Points on a hilly landscape, in no order, each with its height.
From any point a ball rolls to the lowest of the 4 points nearest to it. It stops when none of these is lower. Distance is the straight distance between rows; heights are no part of it.
zan height 14.8: 151 129 119 117 90 114 163 88 134 98 162 149 118 119 120 135 130 120 124 148 181 83 154 84 166 119 119 104 124
Pigo height 12.6: 200 116 92 78 87 93 147 104 191 139 146 184 111 78 110 142 89 136 96 96 141 124 124 126 191 131 32 149 100
kad height 23.8: 137 139 154 139 172 180 151 144 67 117 94 105 133 153 175 107 146 118 101 171 100 143 126 152 108 168 132 147 172
lepeb height 15.1: 107 136 114 66 63 69 37 125 144 127 150 138 135 63 93 150 155 70 191 147 174 110 75 116 92 100 113 114 127
sep height 33.1: 138 143 129 123 121 136 111 88 161 107 154 111 120 123 124 114 146 124 120 117 154 97 138 87 120 145 128 68 140
luba height 23.2: 135 135 163 135 171 188 158 140 88 113 88 102 119 146 168 89 152 143 77 134 100 145 145 149 104 162 109 176 161
fup height 46.3: 62 95 141 148 148 137 123 134 92 117 141 48 193 159 118 84 142 116 163 132 123 162 105 146 128 91 211 115 144
repu height 34.5: 67 78 125 166 141 166 121 142 115 153 106 55 150 174 135 96 170 156 170 125 117 169 102 155 118 118 204 136 170
Nodi height 25.0: 211 131 97 76 53 47 136 142 181 127 139 143 95 79 117 161 96 122 109 152 189 129 118 106 169 132 82 138 143
mutas height 28.3: 91 106 132 141 158 92 77 176 118 132 128 112 158 129 123 133 89 165 175 135 119 123 138 160 122 99 170 136 137
Nimu height 32.8: 135 138 112 166 155 180 125 146 69 149 108 89 135 177 176 122 134 141 113 176 83 154 117 149 89 172 146 133 144
nuvat height 15.9: 205 117 106 63 60 85 129 122 199 133 131 161 114 58 98 152 104 107 97 125 152 124 118 115 183 138 41 144 132
nosa height 50.0: 73 91 138 145 153 125 116 144 91 118 145 62 181 145 115 94 130 138 173 134 121 144 130 155 135 81 199 128 133
Runi height 24.0: 110 162 123 132 184 140 201 138 129 125 105 130 112 129 132 85 109 114 90 102 133 123 126 133 122 119 109 171 121
Reg height 39.8: 165 127 115 92 78 71 172 129 144 103 160 162 102 96 110 161 98 128 135 149 193 99 140 102 165 122 95 139 110
kone height 44.8: 125 127 148 131 162 220 155 177 88 122 98 111 143 152 171 114 137 163 92 151 95 174 125 146 92 187 127 184 134
Dabu height 27.4: 152 123 118 94 52 69 40 103 157 129 173 156 122 80 92 127 163 91 202 132 183 110 92 129 98 99 88 132 133
vebu height 20.0: 102 146 150 166 172 138 116 99 75 131 119 116 123 162 119 121 105 130 138 133 113 126 143 158 131 131 125 127 81
Voboz height 28.7: 114 166 150 157 162 125 157 125 117 153 109 166 135 153 110 119 85 121 116 155 141 133 125 127 119 137 130 137 113
Zapab height 22.0: 127 164 110 120 166 139 192 144 150 136 126 143 112 138 107 82 98 127 87 100 125 135 117 117 118 115 109 170 123
sima height 28.2: 164 116 121 107 96 130 170 102 148 80 160 171 128 108 112 139 134 99 93 121 117 79 121 107 191 109 114 126 142
loden height 22.1: 118 165 116 125 175 143 194 141 144 137 117 129 104 133 115 78 102 122 89 102 131 128 121 121 122 116 109 171 118
Vipod height 14.7: 223 125 79 87 79 99 131 98 196 151 140 185 114 76 119 145 83 141 96 91 145 132 124 125 191 124 30 137 106
gaf height 75.6: 148 151 137 154 118 130 112 90 167 136 139 135 119 150 112 123 131 136 105 140 153 106 128 93 121 155 123 103 152
fur height 26.3: 130 138 153 139 165 199 147 165 82 123 93 103 139 149 170 120 143 142 98 170 91 155 126 146 97 185 132 159 167
peraf height 35.3: 76 107 119 175 156 152 143 184 86 176 117 48 143 155 160 143 126 150 113 125 69 193 103 153 72 162 161 145 75
gis height 18.1: 119 127 120 107 142 122 85 112 168 127 136 139 137 114 137 136 135 105 146 110 129 121 131 120 118 148 138 49 171
Kem height 15.3: 125 128 103 173 148 165 109 133 71 145 115 66 135 179 160 125 145 127 114 146 68 162 110 154 100 161 160 130 119
Kon height 14.9: 192 134 90 122 115 123 164 101 134 108 172 151 100 105 137 121 113 125 83 95 90 70 125 124 198 95 106 127 147
gupi height 36.0: 126 146 148 145 181 163 187 119 98 125 84 97 103 121 163 88 143 129 86 118 124 106 140 139 126 131 99 174 149
bek height 53.2: 150 116 122 95 86 105 173 112 133 93 158 166 114 103 109 156 115 121 129 149 180 85 152 100 181 119 104 127 114
pogif height 18.0: 129 147 134 126 134 137 80 104 172 124 138 119 130 122 115 122 130 127 117 110 148 111 123 113 99 163 129 81 147
rezod height 23.7: 136 136 168 133 177 180 160 134 82 106 88 96 121 137 170 97 150 124 93 144 99 136 128 153 114 159 115 160 163
Laget height 17.4: 116 135 129 114 154 117 69 124 183 126 128 128 129 118 122 139 119 129 138 116 129 122 124 133 98 167 140 84 158
vukan height 49.4: 132 158 148 167 125 131 122 107 160 150 121 161 123 159 96 137 99 146 104 142 141 125 123 107 111 148 128 128 132
Bola height 33.0: 121 124 127 102 116 113 96 101 143 138 139 162 157 109 148 129 144 102 169 121 135 128 158 107 135 105 129 36 142
vupeg height 25.1: 177 130 111 78 68 59 152 136 159 114 149 160 101 88 102 160 93 128 126 148 192 116 136 106 163 132 82 147 125
tezu height 35.6: 118 109 151 154 167 221 159 162 92 125 110 121 118 163 182 103 124 187 78 121 102 175 136 132 92 177 125 193 104
Geg height 15.8: 134 143 132 102 117 134 112 93 145 93 169 117 125 109 126 116 136 107 126 107 164 97 152 98 124 128 127 59 126
Bimos height 23.0: 123 145 72 123 167 157 213 142 144 159 101 140 74 135 109 108 110 144 92 112 134 109 151 129 134 118 107 170 127
loso height 29.5: 167 136 126 103 64 79 68 116 150 142 154 190 124 99 114 165 163 120 193 130 175 110 127 128 94 78 94 122 121
razun height 18.8: 88 86 154 140 112 71 48 141 166 98 124 118 170 134 127 137 139 95 175 116 121 146 79 112 148 144 159 114 127
dilin height 41.5: 107 164 152 138 187 136 191 134 98 134 97 147 128 136 130 103 105 93 102 129 133 132 123 138 125 128 118 151 129
posos height 35.5: 87 117 117 167 152 166 126 171 95 166 108 57 145 162 147 145 141 136 111 120 60 192 93 152 72 167 178 140 94
gidi height 16.5: 121 158 137 137 146 132 76 105 171 129 135 121 125 131 100 128 116 141 116 118 144 117 126 122 98 170 126 102 137
luf height 23.5: 90 139 147 124 164 128 80 144 141 122 117 122 130 121 91 159 98 140 145 118 124 123 137 159 108 153 145 121 121
fes height 22.3: 195 142 99 88 63 40 138 135 161 115 151 140 90 100 112 155 97 119 124 147 198 126 130 103 146 123 87 132 129
Zif height 21.9: 110 163 150 145 185 145 179 119 72 129 87 146 130 139 147 110 112 92 118 154 122 125 120 155 134 137 123 137 142
Sur height 37.2: 147 118 127 111 92 129 176 100 142 86 152 169 118 106 113 151 134 105 99 138 142 73 136 99 191 117 120 130 139
lut height 16.1: 198 139 98 122 115 138 163 122 154 106 171 149 114 132 116 106 124 123 70 102 88 90 118 108 178 100 129 140 160
Kigor height 19.0: 138 126 144 156 159 168 186 120 99 142 65 103 83 145 163 105 147 165 66 122 96 118 164 130 127 146 106 175 155
pilu height 34.8: 69 99 129 173 142 163 131 177 112 175 84 79 136 162 131 166 165 143 135 118 68 189 97 165 85 152 199 142 117
turav height 11.8: 145 146 125 107 105 129 135 93 133 94 171 115 129 106 124 118 129 118 128 114 178 95 152 87 125 124 121 74 115
Nukuz height 17.8: 117 130 98 70 58 63 38 124 151 117 158 142 120 72 88 143 156 65 199 150 179 116 69 119 97 111 119 104 142
basim height 11.7: 149 151 129 80 96 94 128 120 131 87 166 161 137 87 116 153 135 103 145 107 166 122 149 115 107 97 112 77 86
vite height 23.6: 123 133 121 100 129 119 105 99 148 124 141 153 146 105 149 137 146 97 161 113 137 123 154 110 124 119 133 38 143
begup height 38.5: 99 103 111 163 141 183 101 134 95 138 99 68 131 176 141 142 159 120 120 127 57 166 98 167 100 156 185 130 124
dure height 31.2: 104 94 131 141 119 77 52 117 154 125 134 129 165 137 150 106 133 114 177 108 115 137 93 108 148 132 134 96 129
dibu height 31.7: 117 111 116 118 138 105 74 115 158 143 129 149 150 120 155 122 135 115 174 122 120 126 134 113 134 127 136 56 160
kep height 20.5: 173 156 117 118 128 139 170 148 175 129 137 155 124 140 99 100 110 115 66 113 98 127 107 112 128 116 123 147 145
kop height 23.9: 101 97 129 152 130 62 46 137 162 123 131 123 165 139 147 121 123 126 172 111 110 132 79 124 136 131 151 117 131
feves height 10.3: 191 159 128 89 73 62 105 134 156 92 161 166 110 93 116 170 131 106 132 99 182 140 128 131 106 100 105 112 102
dev height 34.9: 64 99 143 164 150 150 146 187 101 179 84 68 136 148 145 167 147 143 122 114 68 196 107 162 79 151 192 146 98
Vereg height 22.4: 138 131 111 87 59 75 34 109 156 122 170 142 118 79 95 120 170 78 201 135 178 112 78 122 96 105 99 129 136
ner height 31.3: 81 93 123 144 157 176 104 114 91 118 107 88 126 154 112 143 154 115 147 131 86 144 138 171 144 130 178 124 124
sekig height 17.2: 120 164 157 134 190 157 177 126 82 114 85 113 120 130 156 102 130 97 93 140 123 124 125 156 126 145 117 152 158
muz height 28.6: 96 113 121 146 168 194 156 192 78 168 114 99 156 161 166 140 119 159 120 175 101 177 120 139 82 187 142 167 120
Fil height 21.1: 189 126 110 68 65 69 144 140 179 119 138 160 106 75 100 166 99 112 110 144 173 131 126 107 173 139 72 147 135
tubo height 35.1: 63 95 144 169 142 149 126 145 120 149 119 39 165 169 132 89 168 143 174 111 129 175 80 152 109 122 199 142 169
Pimar height 12.0: 153 135 120 107 89 107 155 94 128 87 174 127 119 112 115 134 127 129 132 133 188 88 160 88 141 114 111 100 102
Kurab height 24.4: 154 138 127 144 94 141 140 88 163 128 141 146 121 143 119 129 136 118 101 153 150 91 133 83 138 140 136 113 159
kora height 13.2: 151 131 127 131 90 134 161 87 140 99 156 150 123 124 118 134 142 120 115 144 167 75 145 84 165 122 130 111 140
keref height 20.4: 161 148 141 137 111 140 148 122 166 132 131 170 125 157 104 135 120 116 75 146 122 117 116 92 130 128 148 132 163
Takom height 46.2: 75 91 125 137 160 126 106 160 95 127 127 79 155 140 117 115 117 150 176 146 115 132 155 162 143 85 185 127 139
murur height 46.4: 147 139 133 138 124 140 101 84 170 118 146 112 122 137 121 120 135 132 117 121 157 94 129 96 113 157 124 83 144
zubed height 42.7: 130 132 108 176 153 169 114 130 61 137 111 84 130 175 169 122 145 131 120 166 79 144 112 148 102 153 146 130 129
Tam height 35.7: 164 135 114 102 53 76 52 104 159 142 166 169 120 97 109 136 169 111 198 129 177 106 109 127 96 89 86 132 126
mon height 33.7: 96 108 130 155 143 76 60 168 134 130 134 111 170 134 136 130 107 150 172 117 114 124 102 145 121 108 163 138 133
ruma height 47.2: 78 102 160 150 143 91 97 160 97 106 149 80 201 133 99 121 116 130 161 124 116 139 106 147 123 81 197 134 113
Dil height 42.0: 69 81 126 149 149 147 121 137 98 131 132 61 165 160 119 86 145 136 175 130 121 150 124 156 136 89 203 130 152
Sevo height 66.3: 172 148 70 110 142 155 183 157 160 151 142 140 76 153 99 97 100 152 83 121 112 121 146 115 135 115 115 157 147
zus height 13.9: 124 100 130 165 163 197 206 158 85 134 90 159 85 171 195 126 89 172 64 114 80 184 158 117 98 186 141 179 117
vuke height 19.4: 154 125 126 116 88 126 171 95 135 88 152 159 126 122 113 147 137 114 117 147 169 69 148 88 176 120 127 112 134
duvor height 14.6: 111 100 130 180 177 216 202 154 74 136 101 155 90 171 206 125 84 178 73 107 102 176 144 121 95 170 144 182 100
Vot height 28.5: 97 111 135 162 164 174 102 95 73 111 110 86 124 157 115 124 141 110 138 136 85 141 132 172 132 136 148 123 98
gef height 15.2: 187 131 77 111 113 84 168 100 155 124 161 186 98 87 125 145 83 137 97 85 136 91 131 141 208 116 50 126 92
deput height 32.5: 156 136 120 102 77 87 166 118 130 91 172 144 114 102 111 147 114 138 135 141 196 90 155 96 156 113 104 124 102
Fod height 11.6: 193 123 107 69 74 78 149 123 192 121 141 164 111 68 93 151 101 117 97 111 147 124 112 116 182 143 46 160 114
domu height 31.6: 76 115 138 134 171 167 103 114 83 111 110 99 131 139 94 136 127 120 150 134 101 128 149 179 134 135 154 129 96
Filu height 12.2: 217 160 107 103 58 41 105 122 171 106 151 135 81 95 125 153 121 107 114 109 194 139 111 118 135 110 95 124 120
zedat height 39.5: 67 79 122 145 160 161 122 140 91 130 119 73 147 155 115 111 137 141 178 148 118 138 146 165 143 90 194 128 150
kavob height 12.1: 169 119 103 84 93 93 166 110 168 98 160 183 124 82 107 149 104 122 99 94 136 101 121 122 201 118 64 158 95
geto height 52.8: 52 93 184 200 148 134 143 179 108 190 89 59 144 158 137 142 160 184 164 123 118 191 95 168 90 125 191 164 127
gizem height 16.8: 161 126 134 121 93 135 173 96 146 96 145 165 126 124 115 137 146 112 93 144 137 74 126 91 177 123 137 116 152
Veb height 32.9: 101 169 147 148 182 127 186 128 99 143 99 159 130 148 124 118 91 103 106 144 132 135 122 140 126 134 121 143 121
vev height 10.0: 147 136 126 124 98 126 144 79 143 99 167 119 124 127 127 128 139 127 122 135 184 77 153 82 141 128 121 97 128
Tifo height 33.8: 78 109 136 121 175 138 93 146 105 125 112 109 137 120 100 153 98 140 164 139 112 129 159 178 137 126 163 130 127
tilot height 22.5: 182 159 121 82 79 66 139 132 133 85 174 136 106 98 108 152 118 123 127 115 186 122 143 110 116 100 98 114 89
ponu height 42.2: 121 111 107 171 150 175 105 118 68 129 113 70 127 173 150 121 157 127 121 139 66 158 106 162 111 152 161 126 115
naka height 14.5: 143 108 140 167 151 179 197 145 95 135 74 142 73 168 178 123 107 171 56 123 75 174 173 123 107 171 132 172 138
guke height 18.4: 80 133 148 73 61 68 50 134 138 140 126 111 167 73 92 152 152 96 185 150 152 111 110 97 135 96 112 92 101
Mef height 33.5: 69 76 122 153 141 178 118 142 109 154 91 73 133 170 124 130 173 136 167 133 100 155 122 169 126 124 208 132 165
Revi height 17.1: 126 131 130 97 94 98 103 108 128 145 148 179 162 96 129 150 141 112 176 125 141 124 160 110 119 72 114 67 105
lopo height 10.5: 150 148 139 87 77 89 93 127 133 132 159 199 139 89 119 174 151 117 173 131 154 127 146 129 98 73 111 95 99
teru height 11.4: 107 148 146 176 181 139 153 105 68 136 100 138 128 159 141 118 104 111 131 160 124 131 135 156 135 130 131 127 116
musoz height 24.5: 105 117 146 136 168 227 158 181 92 128 110 109 149 144 168 121 132 158 97 144 98 182 123 145 89 190 128 189 112
liba height 35.4: 73 77 119 155 150 165 119 140 107 146 113 58 149 172 132 106 163 143 170 132 117 151 124 165 129 109 206 127 168
Nub height 6.5: 165 114 115 73 84 84 164 123 177 103 141 179 117 74 96 163 103 118 112 118 157 116 125 117 190 135 62 159 107
Saf height 33.9: 131 130 115 176 161 163 111 107 60 132 110 89 124 175 155 116 136 123 127 148 87 138 121 155 127 151 141 122 122
Pafu height 9.2: 115 144 137 167 177 145 144 103 56 134 99 124 127 162 157 115 112 110 127 166 119 134 129 150 133 142 135 126 124
vuluf height 21.7: 138 133 158 147 167 175 169 118 95 126 76 87 100 141 169 93 148 160 78 121 105 124 147 139 117 150 111 181 155
zovar height 16.2: 86 104 163 81 81 86 53 114 142 129 125 105 173 94 107 122 154 93 185 138 130 144 125 96 158 115 124 75 104
depid height 39.0: 121 116 118 113 135 108 84 109 157 138 140 153 153 111 156 127 141 110 170 123 132 125 146 115 134 113 135 42 160
Futi height 17.7: 110 153 146 136 154 128 73 111 159 134 127 123 120 135 88 133 105 148 129 110 132 126 125 132 96 171 126 115 118
Bukar height 23.3: 133 134 136 100 80 89 90 112 128 150 152 186 164 95 122 150 145 123 185 133 152 111 151 112 113 64 99 95 95
Bog height 13.0: 147 150 125 88 101 99 140 109 128 85 172 135 131 100 115 128 126 118 138 115 177 104 159 97 123 102 115 81 92
velag height 17.5: 113 135 123 119 157 104 74 137 168 136 119 136 135 115 140 143 116 123 160 119 122 120 124 130 117 148 143 72 174
defi height 38.9: 115 112 113 138 137 75 61 127 163 144 126 137 152 125 159 123 117 132 178 122 111 126 110 120 133 139 142 85 158
mige height 29.6: 180 143 113 94 75 61 150 134 140 100 168 144 103 98 109 154 95 137 131 139 209 111 141 100 151 112 94 128 108
Rop height 32.2: 76 88 117 146 151 188 106 133 101 125 94 82 130 167 119 138 165 119 156 136 80 150 126 170 131 136 190 122 139
rur height 35.0: 67 91 134 180 139 154 128 156 122 170 99 53 137 172 133 112 174 163 173 124 113 173 86 154 107 132 201 154 163
Raf height 9.9: 180 111 106 75 87 87 157 119 187 107 145 177 117 73 102 159 95 125 95 104 145 117 122 116 189 138 46 157 103
Lib height 15.0: 126 136 129 90 120 121 111 109 139 111 147 154 143 96 146 130 144 95 155 113 142 113 156 110 119 112 128 39 129
pul height 40.2: 104 94 135 128 112 78 56 97 159 130 139 123 162 130 149 96 141 108 182 112 110 140 116 99 163 119 121 76 122
mizaf height 26.0: 102 160 148 169 161 125 118 112 111 152 115 142 121 158 102 126 82 144 128 140 135 131 136 138 124 141 123 135 87
rusa height 27.7: 100 125 133 134 173 212 159 190 88 156 113 110 152 152 173 134 128 157 106 161 99 179 120 150 89 198 138 173 117
Soran height 16.0: 153 112 159 165 149 177 179 130 97 136 64 110 79 163 172 107 138 183 58 122 85 141 174 123 120 149 119 175 145
Zanit height 34.4: 115 128 99 176 148 172 128 173 78 173 119 70 144 178 165 128 128 159 116 160 81 172 114 142 82 177 156 144 115
zev height 51.3: 112 98 115 136 134 84 65 115 157 141 126 141 158 130 169 116 133 120 179 119 119 134 120 109 140 123 133 75 157
Tuk height 37.0: 140 126 166 137 156 204 151 156 92 116 91 106 125 154 173 92 142 167 78 137 95 164 136 142 97 173 119 183 148
gifo height 13.6: 197 138 77 124 124 117 159 106 133 108 162 157 96 96 141 131 104 131 84 93 107 62 140 132 207 99 88 121 140
raz height 19.1: 193 151 114 94 64 53 123 134 151 101 165 141 95 93 119 152 101 129 126 124 199 128 133 106 133 108 93 124 108
mok height 32.1: 127 131 122 148 165 194 145 179 75 146 104 104 141 161 173 126 131 145 120 179 95 166 121 143 89 194 143 160 143
fer height 34.6: 68 92 130 168 133 165 127 171 116 175 80 81 132 170 138 160 170 151 143 124 80 177 97 160 97 141 205 144 140
Dagi height 25.6: 134 134 145 156 164 158 185 117 97 138 71 93 86 138 162 93 150 151 74 119 115 103 162 132 133 130 104 171 151
sodi height 7.3: 129 145 139 165 179 158 151 115 55 126 95 123 127 156 170 120 129 109 119 173 107 132 126 163 122 147 133 125 152
pano height 40.8: 148 135 131 145 105 142 126 82 156 119 148 122 116 137 118 123 140 131 115 137 167 86 141 79 133 144 125 88 154
Kepe height 11.0: 139 149 133 78 101 103 116 112 127 107 155 168 148 85 125 156 144 101 158 113 154 119 161 118 120 94 124 56 103
mar height 26.4: 162 122 121 76 76 83 170 124 150 97 150 175 110 86 100 164 101 114 127 140 177 99 137 108 182 133 86 147 114
Fazeg height 28.4: 81 106 129 151 178 209 171 190 85 162 114 108 162 149 172 144 127 161 115 168 110 174 131 152 93 198 131 168 102
zepo height 22.8: 114 168 131 130 171 137 190 146 140 136 118 151 122 134 106 97 97 112 83 110 125 136 112 126 119 130 117 154 118
bem height 32.7: 71 96 142 125 174 160 98 141 92 121 112 100 144 129 96 140 119 137 167 141 103 127 157 179 141 115 165 132 120
bogob height 13.7: 129 134 132 89 109 115 111 109 130 124 153 170 153 92 134 148 142 104 170 119 143 126 163 119 123 88 124 48 120
lapas height 36.7: 107 125 103 167 155 165 132 172 78 178 119 60 140 168 162 134 123 159 117 149 70 183 107 151 80 167 161 143 99
Tiz height 34.1: 84 130 149 132 174 146 92 128 114 119 110 112 120 133 86 143 102 134 145 125 116 123 150 175 126 146 138 128 93
Nizu height 32.3: 71 88 129 132 162 167 111 136 93 123 106 89 139 145 105 137 138 128 173 141 105 133 151 177 140 113 178 120 139
muli height 42.1: 160 157 89 118 140 141 181 147 165 148 145 134 89 144 102 77 102 136 80 108 114 128 124 116 123 105 121 158 138
gan height 22.6: 118 155 89 129 172 150 205 138 142 154 106 122 89 133 117 95 111 142 95 97 142 108 148 123 133 115 101 174 121
Sif height 34.2: 68 83 121 162 131 167 123 152 116 164 89 72 133 170 130 139 175 150 157 134 97 175 103 160 105 134 209 140 163
vuve height 16.3: 181 126 100 117 114 111 175 103 135 92 163 159 109 97 125 131 113 114 90 93 110 73 128 131 207 100 80 138 122
sema height 40.9: 53 95 155 189 142 147 143 180 121 193 80 71 138 161 138 154 173 171 160 120 103 181 100 156 88 129 207 164 131
Ruvu height 18.2: 99 135 135 122 173 119 71 150 156 133 114 134 131 114 106 150 104 139 151 121 124 125 129 152 102 160 149 113 138
govik height 32.0: 130 130 148 133 161 203 148 170 83 129 93 109 138 152 171 115 144 154 98 169 91 162 124 148 91 190 136 166 159
ribid height 11.2: 194 165 126 87 74 56 115 126 149 96 166 147 104 103 118 155 124 118 126 114 186 133 132 122 116 98 102 115 96
rokek height 28.1: 102 99 137 110 104 90 70 97 145 136 140 134 173 113 134 105 147 109 179 123 121 134 136 96 160 91 112 72 106
bunep height 24.7: 141 136 133 155 161 178 144 145 62 137 97 103 137 159 175 120 137 126 117 181 95 150 120 151 108 168 146 143 167
vune height 24.8: 105 128 137 86 68 80 56 107 127 145 144 134 167 87 97 128 157 113 183 133 140 113 124 101 114 77 95 109 92
pofev height 15.6: 94 111 156 86 70 82 61 106 132 138 132 116 180 87 105 116 157 104 180 136 135 125 126 91 146 91 102 89 94
Mes height 23.4: 107 152 114 144 177 153 209 125 124 144 98 120 84 127 133 91 120 131 87 100 136 105 139 128 128 112 103 177 121
Dusi height 49.0: 163 147 136 147 107 138 138 96 166 135 133 152 121 155 108 130 125 138 99 149 153 101 125 87 129 145 140 111 155
mer height 24.9: 127 125 133 95 79 81 74 104 128 155 146 167 164 101 124 134 153 130 191 136 142 112 146 107 116 67 96 95 94
voka height 22.7: 99 147 153 146 164 128 83 114 129 133 123 121 127 139 86 135 92 146 128 118 130 133 140 149 113 156 125 137 86
dazo height 10.4: 210 164 123 101 59 51 91 121 175 93 155 154 85 92 118 160 138 88 123 98 177 144 109 127 121 105 101 112 116
zoma height 30.6: 200 149 71 118 129 149 163 148 156 140 158 139 77 131 114 102 99 148 76 116 90 104 147 121 157 111 117 140 167
Tepid height 17.6: 113 134 128 120 161 98 72 154 162 134 116 137 140 121 128 149 104 143 161 125 122 115 130 145 105 154 145 98 162
rekip height 36.6: 128 136 142 152 173 152 195 115 105 137 74 101 90 134 160 99 147 144 76 111 128 96 157 131 128 122 100 179 137
risi height 46.0: 108 162 144 132 194 139 197 127 108 122 101 122 120 125 140 93 119 104 94 113 136 117 124 144 126 124 104 160 134
simo height 17.9: 82 81 156 117 100 75 50 120 160 111 117 116 171 127 124 117 146 89 183 126 129 152 100 89 166 137 141 92 122
dut height 16.9: 90 92 155 102 89 84 64 110 151 126 126 114 169 115 121 110 155 92 180 127 122 138 116 94 167 123 118 82 109
tif height 37.6: 148 117 128 107 83 113 180 99 138 89 158 165 121 114 111 148 127 113 125 148 173 72 150 96 186 119 110 122 122
tofur height 26.7: 130 165 145 144 143 128 168 135 143 154 115 181 136 150 104 123 94 106 93 138 134 146 119 119 119 133 128 137 126
sunam height 42.8: 133 113 154 151 159 207 162 148 97 126 96 124 111 164 182 96 135 187 79 123 94 176 139 127 100 176 131 189 116
kaze height 22.9: 123 158 79 128 163 152 205 140 145 156 120 134 78 141 111 87 103 144 92 106 129 114 148 118 131 115 111 169 121
bibeb height 1.9: 148 115 125 95 90 108 177 114 143 84 153 174 122 103 109 153 120 108 108 123 153 81 137 113 200 121 99 142 115
zel height 8.4: 180 136 131 111 54 74 65 117 165 128 150 201 105 94 114 166 164 101 178 134 183 126 125 138 111 92 97 124 136
bam height 18.3: 121 110 143 166 155 203 177 155 95 128 97 136 99 172 185 101 113 190 74 112 97 182 148 125 97 173 132 189 103
mizu height 34.3: 90 105 151 156 129 61 54 162 142 99 129 111 179 141 127 135 124 131 166 114 111 134 73 125 129 126 171 140 118
Zazul height 21.6: 139 147 124 94 129 129 113 101 146 100 158 128 139 97 134 131 146 95 136 112 152 114 147 106 116 124 129 44 130
Lig height 48.4: 80 97 145 148 153 99 95 164 94 110 148 86 185 137 117 106 109 148 171 132 110 129 122 159 123 81 182 146 116
Fip height 39.1: 164 140 113 95 75 69 153 128 133 96 166 149 110 100 107 150 102 134 135 143 199 101 151 103 156 110 101 134 102
Gepad height 15.7: 186 132 79 115 116 107 169 98 136 115 161 176 101 91 139 141 90 142 93 86 123 72 133 137 211 101 72 127 121
nite height 19.2: 172 147 132 128 105 143 158 124 165 110 145 162 125 135 103 123 126 104 74 131 100 103 114 94 140 126 131 131 167
Busan height 24.6: 137 165 145 140 135 132 160 135 157 149 119 178 131 155 96 121 98 113 87 145 126 141 111 109 117 137 135 139 142
muf height 60.5: 117 103 121 118 119 92 74 101 147 147 141 149 153 117 152 107 138 115 187 132 125 132 143 103 142 104 123 59 137
Nupi height 21.3: 152 164 125 120 140 137 174 146 168 138 129 155 124 144 103 101 99 117 74 118 110 133 110 111 118 121 126 149 138
Koduf height 22.2: 130 142 129 102 133 130 105 98 162 106 155 126 135 106 141 123 143 100 136 109 144 111 144 105 111 142 132 51 145
zov height 24.1: 100 142 152 163 164 134 110 99 98 141 117 125 130 153 94 127 95 135 128 129 122 129 141 151 126 144 123 131 79
Bez height 70.4: 138 157 142 161 123 136 103 99 172 145 136 138 117 151 106 124 115 151 105 135 151 113 129 98 107 158 128 117 142
tokop height 13.5: 96 109 148 149 172 233 169 167 92 136 113 124 134 156 185 113 125 183 85 113 98 178 129 136 90 184 120 197 92
nopa height 1.6: 178 157 139 91 69 74 94 130 152 113 151 195 114 91 114 190 150 96 161 119 172 134 133 135 101 86 108 107 118
tuz height 41.8: 137 132 118 91 54 74 38 110 149 133 164 144 129 78 96 130 162 95 200 136 176 104 88 116 93 89 94 130 121
bal height 21.8: 119 116 135 108 94 98 85 97 131 148 146 164 166 101 140 130 147 120 183 129 135 126 162 104 141 74 108 67 101
lebep height 23.1: 96 122 127 131 167 99 81 167 132 136 123 125 142 119 119 151 90 159 172 132 121 123 138 160 118 130 156 126 145
pokas height 34.7: 80 90 124 166 137 177 115 152 117 158 88 75 129 171 134 157 171 132 139 127 77 172 108 162 97 148 201 141 137
kapi height 17.3: 110 149 139 126 153 129 73 130 168 127 127 118 128 121 99 142 109 140 134 111 131 124 129 132 100 175 130 106 138
rigif height 18.5: 158 125 134 135 97 143 161 95 159 105 142 166 125 133 113 135 135 104 95 144 133 81 128 89 160 122 138 112 165
nef height 15.4: 148 106 143 165 152 172 185 129 97 143 63 134 79 160 170 128 129 174 53 132 75 154 178 122 118 159 122 161 150
veno height 6.2: 199 157 135 92 65 68 88 122 168 104 148 189 101 92 120 176 158 86 150 112 178 140 125 140 114 95 106 103 118
lifi height 40.5: 92 104 142 158 143 74 74 176 109 109 149 101 187 132 110 125 103 145 170 124 112 121 101 147 122 93 182 140 119
Vusik height 52.1: 68 87 136 143 157 124 109 152 80 126 139 66 178 138 122 103 118 147 180 138 121 134 130 162 137 78 194 132 138
sol height 15.5: 199 145 87 126 116 134 159 120 142 119 173 144 98 119 131 117 113 139 75 101 92 77 141 116 182 94 109 129 160
Sevor height 26.5: 185 148 89 122 124 150 159 144 162 126 163 137 100 145 112 95 109 143 74 107 95 107 127 109 149 104 119 144 159
seda height 13.8: 173 121 90 93 102 86 161 109 170 110 160 184 114 81 114 147 93 131 96 91 138 104 121 131 201 117 51 152 94
guvoz height 61.2: 124 134 132 89 62 80 60 112 136 152 149 150 149 92 110 137 159 130 190 136 154 99 120 108 107 69 87 128 95
pinot height 9.0: 146 149 139 78 91 94 114 121 129 116 157 182 142 84 118 170 142 103 161 118 151 126 158 121 110 84 113 76 96
lazu height 35.8: 97 110 114 169 139 174 115 156 102 156 103 65 134 170 144 149 157 136 119 123 54 178 87 157 87 158 185 137 114
zegev height 16.6: 206 139 80 121 121 138 162 129 143 133 167 138 89 130 122 103 105 140 74 113 81 89 139 119 165 95 117 133 161
Buga height 44.3: 105 159 152 136 193 146 195 128 87 118 92 132 128 125 143 94 120 97 102 132 133 120 124 150 123 137 112 152 133
pemi height 21.0: 101 134 138 170 171 157 111 92 58 127 112 104 120 162 131 116 124 113 134 142 105 133 134 162 142 134 130 125 90
Gab height 45.5: 109 158 148 133 189 152 192 122 94 118 92 110 113 124 149 86 128 109 93 116 128 107 129 148 130 133 107 163 137
bon height 30.4: 119 162 146 161 141 126 123 113 144 157 120 151 127 158 97 124 93 145 114 143 145 129 124 118 110 143 126 133 110
regin height 5.0: 128 125 126 159 166 158 209 119 107 150 63 112 70 140 154 133 142 147 69 118 112 99 172 134 140 124 111 164 143
gukik height 39.6: 110 135 119 73 56 75 38 121 146 129 153 136 141 67 94 143 158 91 199 134 166 100 92 115 96 95 99 127 111
kaziv height 18.6: 170 130 134 127 101 145 168 108 157 93 147 166 131 121 108 137 137 96 79 131 117 83 113 94 168 119 130 119 161
Peg height 70.7: 146 137 128 95 56 77 58 109 144 149 157 169 146 87 106 152 159 117 194 137 168 112 116 118 94 76 88 131 104
Zuzop height 47.1: 51 108 176 186 152 144 125 165 121 164 108 34 157 155 129 103 168 163 173 117 128 191 66 157 80 135 201 163 144
finu height 3.3: 138 112 152 165 152 197 165 145 98 129 90 124 93 165 176 102 130 192 71 122 82 173 159 128 108 169 130 187 135

For each start below, name the point where the ball stops.
posos: sodi
mok: sekig
mon: pofev
govik: sekig
fes: nopa
Tam: lepeb
zepo: vev
depid: pinot

Call two points neighbours if one is among the 4 nearest of the other. Go from one point of each pair to the other, from neighbour to neighbour, staying as low as possible. Name the highest point that can't be avoided.
Kem and gifo: Nimu
nopa and tokop: zov
lepeb and Nub: Tam
Nub and pinot: Nodi
vev and pinot: Bog
vev and pofev: mer
nopa and gidi: Koduf
sodi and sekig: Zif
sekig and finu: rezod
Nub and gifo: Gepad
finu and regin: Kigor
nopa and pinot: lopo
